Each row is a point on a landscape with many peaks, with its height.
A climber steps from a point to the highest of its 2 nearest points, and stops where none of them is higher. Distance is the straight distance between rows; heights are no part of it.
K339: [116 142 107 177 139  95 119 130 122 103 176 134 118 121 123 140 138 108
 197 136 154 138  90 121  49 100 121 115  79]  h=380
K720: [122  55  75 102 107 157 168 131 177 112 130 132 137  52 141  81  93 175
 154 132 163 140 184 115 109 116 104 114 179]  h=406
K418: [135 142 100 113 105 116 149 141 118 191  90 191 128 155 143 139  86 169
  46 172 112 122 163 143 167 148 133 164 114]  h=531
K53: [ 68 134 111 110 158 174 115 115 150 106 119 147 145  79 136 156  90  88
 174 106 178 134 158  97 125 200 110 150 126]  h=394
K253: [130 105 112 157  98 154 150 115 113  69 139  84 151 105 156 162 107  90
 187 104 169 147 115 100 120 105 123 115 130]  h=479
K836: [106  96 146 118 146 169 154 159 168  81 104 124 169  64 139  72  91 199
 201  91 158 157 158  99 142 108 134  95 124]  h=480
K675: [137 125 145 118 134 109  99 124 184 187 123 168 128 180  85 115  67 164
 114 125 135 186 130 110 131 120 146 120 103]  h=239
K427: [174  72 168 108  93 111 175 131 160 138 123 123  89  80 134  92 136 178
 134  96 108  94  76 157 129  66 122  78 126]  h=604
K300: [ 93  96 129  98 118 147 156 132 123  57  64 162 145  55 126 134 133 146
 167  90 175  87 176 129 146 126 128 111 145]  h=564
K429: [112  90 121 116 133 167 170 136 135  51  80 125 153  40 145 102 108 172
 186  87 179 115 153 101 157 104 142  94 143]  h=520
K194: [157 111 125 174 114 163 161 112 116 111 182  20 155 131 174  96 117 103
 196 145 114 150  87 111  99  74 133 113 132]  h=608
K346: [131 164 129 125 180 133  70 116 100 155 148  60 119 193 105 128 199  89
  77 159  57 104 103  95 114 178 127 145 139]  h=409
K530: [ 72 100 132  79 130 136 152 106 132  92  60 181 119  51 138 121 137 126
 145 118 161  42 171 143 147 190 116 145 134]  h=649
K486: [127 148 109 131 141 133 123 128 134 214 102 173 130 177 114 133  91 150
  54 174 102 126 131 117 193 177 147 153  91]  h=670
K217: [121 140 118 144 156 116  90  96  69 126 160  33 114 181 120 149 194  53
 102 157  90  92 103 110 126 169 131 162 146]  h=467
K265: [176 114 133 143  97 133 122 152 152 168 122 119 102 171  74 146 123 155
  77 108  95 137  95 128 137  85 134  89  89]  h=276
K450: [ 95 116 119 114 138 137 120 110 172 172 141 155  89 125 119 141 123 113
  87 158 119  96 105 128 148 204 107 151 111]  h=548
K224: [122  69 126 149  99 149 120 121 107 103 161  69 123 143 127 138 168 102
  82  96 151 146 122  92 146 130 113 126 155]  h=402
K468: [132 144 184  95 124 121 129 152 184 108 108 149 120 119 127 147 103 140
 194  91 114 148 141 148 107 122 108  95 122]  h=460
K419: [136 132 136 180 130 149  98 131 100  99 169  40 176 189 129 136 160 103
 158 136  90 166 102 109  58  95 140 136 121]  h=474
K809: [ 69 132 137 139 138 131 135 127 100  86 156 134 120  93 156 168 152 111
 130 130 129  74 128 147 149 186  96 143 102]  h=554
K731: [135 145 154 131 133 161 117 149 154 118 127 110 149 146 128 122 111 110
 140  97 142 199 131 101 133 107 133 118 145]  h=505
K132: [ 79 135 168 117 160  94 107 143 123 101  96 207 130  97 101 128 150 168
 164 119 123  59 127 166 116 145 120 134  62]  h=643
K12: [152 142 192 109 124  97 149 169 151 117 104 149 128 135 118 137 110 175
 179 106  89 136 159 185 134  92 112 107 111]  h=419
K662: [110 123 113 146 130 129 101 102  91 114 170  43 126 163 132 150 161  38
 121 142 140 123 130 105 118 172 115 178 160]  h=550
K954: [106 139 126  98 150 122  85  95 180 192 160 146 111 146 118 117 121  99
 102 149 111 152 133 124  99 185 104 145 148]  h=669
K232: [153 114 158 126 108 150 177 166 134 107 125 112 145 109 173  87 138 176
 121 118 119 161 141 136 166  75 130 111 154]  h=272
K37: [154 173  89 138 146 132 114 113  96 181 121 116 105 178 129 138 155  88
  59 174 106  93 122 134 160 168 136 142 138]  h=125
K443: [157 165 166 123 121 105 129 164 125 157 114 146 115 165 116 166 133 155
 121 114  66 112 141 187 156 120 113 109  99]  h=368
K139: [175 139 157 128 104 111 161 134 110 122 134 109 127 126 159 117 148 140
 116 109 108 152 111 152 154  65 139  89 159]  h=250
K510: [119 153 148 133 158 143 146 157 152  82 137 120 171 101 149 102  89 146
 211 105 159 190 138 109 121  96 141 100 129]  h=459
K523: [130 129 117 116 136  86 138 105 134  94 125 173 117  82 120  85 120 134
 178 117 181 124 114 140  95 101 152  97 148]  h=333
K308: [178 122 121 126  84 141 151 152 139 135 100 148 124 113 120 138  73 173
 139 146 144 130 122 164 158  71 139 116  97]  h=64
K806: [ 65 138 119 164 156 123 115 110  82  97 189  89 138 131 159 142 157  62
 145 136 133 111 118 115 132 189 107 166 113]  h=678
K287: [120 105 133 145  94 110 163 117  73  63 110 158 141  79 137 152 127 161
 168 125 144  66 121 175 136  85 137 112 103]  h=593
K893: [144 189 123 151 131 112 130 116  64 110 150  96 141 157 168 151 148  78
 136 149 123 140 133 143 133 107 147 136 160]  h=207
K324: [ 45 123 136  89 167 166 121 124 170 122 126 161 140  79 153 138 103 129
 136 130 130 125 173 119 143 215  90 150 124]  h=393
K377: [180 118 121 163 107 163 176 118 109 136 157  49 135 131 186  79 108 128
 156 144 132 143  79 124 162  65 151 108 132]  h=717
K600: [137  70  76  99 125 166 206 138 176 136 117 108 144  67 182  44  87 181
 136 119 145 157 184  86 124 112 114 124 191]  h=353
K296: [ 96 147  87 142 135 116 146 117  78 105 137 127 142 110 163 124 122  89
 110 137 197 144 156 110 170 163 133 175 174]  h=133
K267: [154  94 132 109 106 157 193 165 161 130 105 113 143 107 181  71 103 181
  96 118 130 171 169 103 156  99 120 117 184]  h=302
K576: [100 105 107  90 101 117 165 107 131 119  87 170  88  82 153 140 122 109
 105 136 169  81 158 139 153 175 100 160 162]  h=544
K957: [131 148 117 181 148 100 100 119 110 126 203  93 134 160 125 133 171 106
 155 127 111 150 102 113  39 109 131 116 113]  h=420
K588: [133 127 117 122 124 140  95 116 141 183 122 134 149 189 102 102 100 135
  68 151 139 199 133  89 137 132 157 157 148]  h=209
K355: [103 158 124 159 200  96 133 134 134 152 155 157 115 113 136 131 159 113
 115 152  74  58  89 145 146 182 118 122  83]  h=492
K352: [144  79 164 115  81 126 166 136 134  96  92 153 124  84 112 114 134 187
 175 110 127  76  91 167 130  70 131  90  86]  h=671
K739: [159 147  87 144 103 128 129 131 114 148 122 151 117 149 110 164  94 122
 111 166 152 119 123 154 153 112 144 137 104]  h=79
K292: [158 110 147 123 120 112 119 144 176 169 118 158 112 150  83  94 106 167
  94 103 143 170  90 111 146  98 154 101  97]  h=256
K71: [108 114 133 135  97 137 145 134  90  95 121 150 127 108 147 186 134 138
 119 117 124  85 133 162 156 129 106 126 111]  h=521
K726: [118 157 173 106 142 136 103 150 176 137 117 161 109 166 113 171 102 113
 160 104 112 154 128 137 122 153 107 122  80]  h=502
K545: [145 114 127 149 121 108  74  79  79 119 165  23 114 185 102 163 201  74
 113 128  83 116  97  94  64 122 136 136 142]  h=405
K910: [177 169 115 117 129 109 121 128  93 179 111 127 110 166 121 111 151 113
  42 150 107 129 141 135 149 126 160 143 166]  h=152
K754: [153 129 110 129 128 119 109 108 110 158 125 108 117 164 111  89 152 114
  40 137 142 165 130 101 135 121 155 150 179]  h=178
K408: [ 92 120 173 108 128 122 129 138 136 116  95 188 116 108 113 144 141 147
 112  90 134  89 110 149 161 154 119 133  93]  h=575
K318: [115 129 125  98 106 133 142 136 138 138  73 179 143 133 152 132  88 155
  91 132 155 155 173 124 164 142 130 156 136]  h=434
K13: [130 121 129 179 104 162 131 119 100  87 167  44 175 155 145 136 128  78
 181 125 140 172 100  95  92  94 132 134 132]  h=533
K993: [137 177 134 127 173 142  53 134  99 145 143  64 154 201 101 121 168 108
 108 169  61 152 131 115  92 149 135 163 153]  h=361
K531: [102  87 144  85 116 136 144 134 156 121  31 198 153  95 123  99  83 193
 127 111 172 147 197  95 155 130 147 130 127]  h=369
K994: [162  97 121 164  97 123 123 132 124 139 171 106 108 145 110 157 143 135
 130 116  94 120  82 139 102  75 127  87  80]  h=305
K972: [165 169  71 167 126 143 101 135  85 161 135 113 132 184  99 166 122  96
  98 162 117 115 109 126 148 131 143 140 108]  h=99
K4: [152 158 137 153 123  89 147 117  81 101 136 125 126 127 161 134 146  90
 146 120 138 132  98 134 126  84 149 100 156]  h=229
K784: [179 136 112 147 109 116 105 117 114 164 163  92  97 156 109 174 157 102
 114 133  71 103 100 138  82 107 125  91 109]  h=336
K950: [122  77  90 121  95 138 148 123 134 112 162 121 117  91 136 130 121 132
 129 130 159 135 154 139 115 129  94 132 175]  h=481
K605: [157 151 132 164 128 121 133 162 107 103 114 161 144 130 106 137 104 178
 165 124 140 125 100 142 143  71 153 109  56]  h=51
K118: [ 71 135 165 112 175 168 130 130 184 137 130 151 129 111 143 137 123 101
 111 150 100 106 109 125 172 212 105 156  91]  h=466
K539: [184 136 110 161 136 101  82 105  69 153 158  53 110 175 104 150 190 101
  96 126  76 105  89 108  75  99 163  93 134]  h=370
K499: [124 131 117 103 120 121 117 111 144 142 151 132 101 117 133 128 122 102
 114 130 139 144 146 133 106 144 107 137 178]  h=559
K991: [154 184 141 119 149  84 119 131 126 185 130 155 101 137 124 150 141 128
 115 136  74  89 133 185 118 142 114 114 130]  h=326
K461: [ 93 115  88 136 133 158 131 124 144  68 124 116 151  80 134 147 108  93
 180  74 193 155 143  84 127 152 121 126 161]  h=436
K978: [ 98  81 146  83 122 105 129 112 173 134  62 210 127  91  93  92 107 182
 131 116 161 123 157 128 118 126 142 128 120]  h=332
K26: [127 132 149  91 129  75 137 113 161 143  94 194 125 102 109  75 107 176
 147 121 153 139 148 145 116 110 152 114 161]  h=308
K749: [120 127 123 129 116  96 126 109 142 106 126 164  94 102 105 140 127 112
 169 121 172 110  87 130  90 104 138 108  92]  h=352
K575: [149 172 116 130 141  97 104 123 143 176 156 134  90 159 103 165 146  91
 122 136  89 105  97 157  85 140 117 116 101]  h=304
K202: [ 89 144 136 154 167  82 107 154 122 134 155 192 114 126 113 134 158 149
 141 119 105  70  94 149 101 158 117 117  69]  h=565
K284: [108 197 124 134 165 134 122 130  93 126 141 135 168 151 165 120 128  95
 121 148 142 156 149 126 152 156 142 170 161]  h=172
K629: [177 162 138 106 144 133  77 128 134 169 161  88 130 180 108 126 143 125
 104 152  68 174 154 146  93 111 127 135 165]  h=312
K367: [197 146 121 133 139 131 109 140 137 165 159  80 136 167 115  91 123 143
 120 154  93 179 123 132 115  71 142 124 149]  h=277
K615: [118 153 159 127 141 159  80 148 159 140 135 112 133 182 103 142 131  92
 118 115 115 174 114 109 119 143 117 132 112]  h=553
K21: [ 77 106 134  97 133 119 118 106 123 104  60 217 154  67  84  88 115 185
 138 134 176  85 171 155 127 141 153 160  96]  h=300
K358: [ 97  84 109 100 104 103 162 131 127 150 100 202 101  94 130 124 134 170
  64 151 133  66 148 156 142 169  98 182 136]  h=449
K940: [128  92 109 125 102 166 105 118 106 119 137  51 122 163 130 146 158  72
  80 127 141 155 147  81 135 158 111 175 175]  h=457

For each start below, name the point where the climber stops.
K972: K784
K443: K615
K675: K784
K978: K486
K629: K662
K523: K377
K53: K377
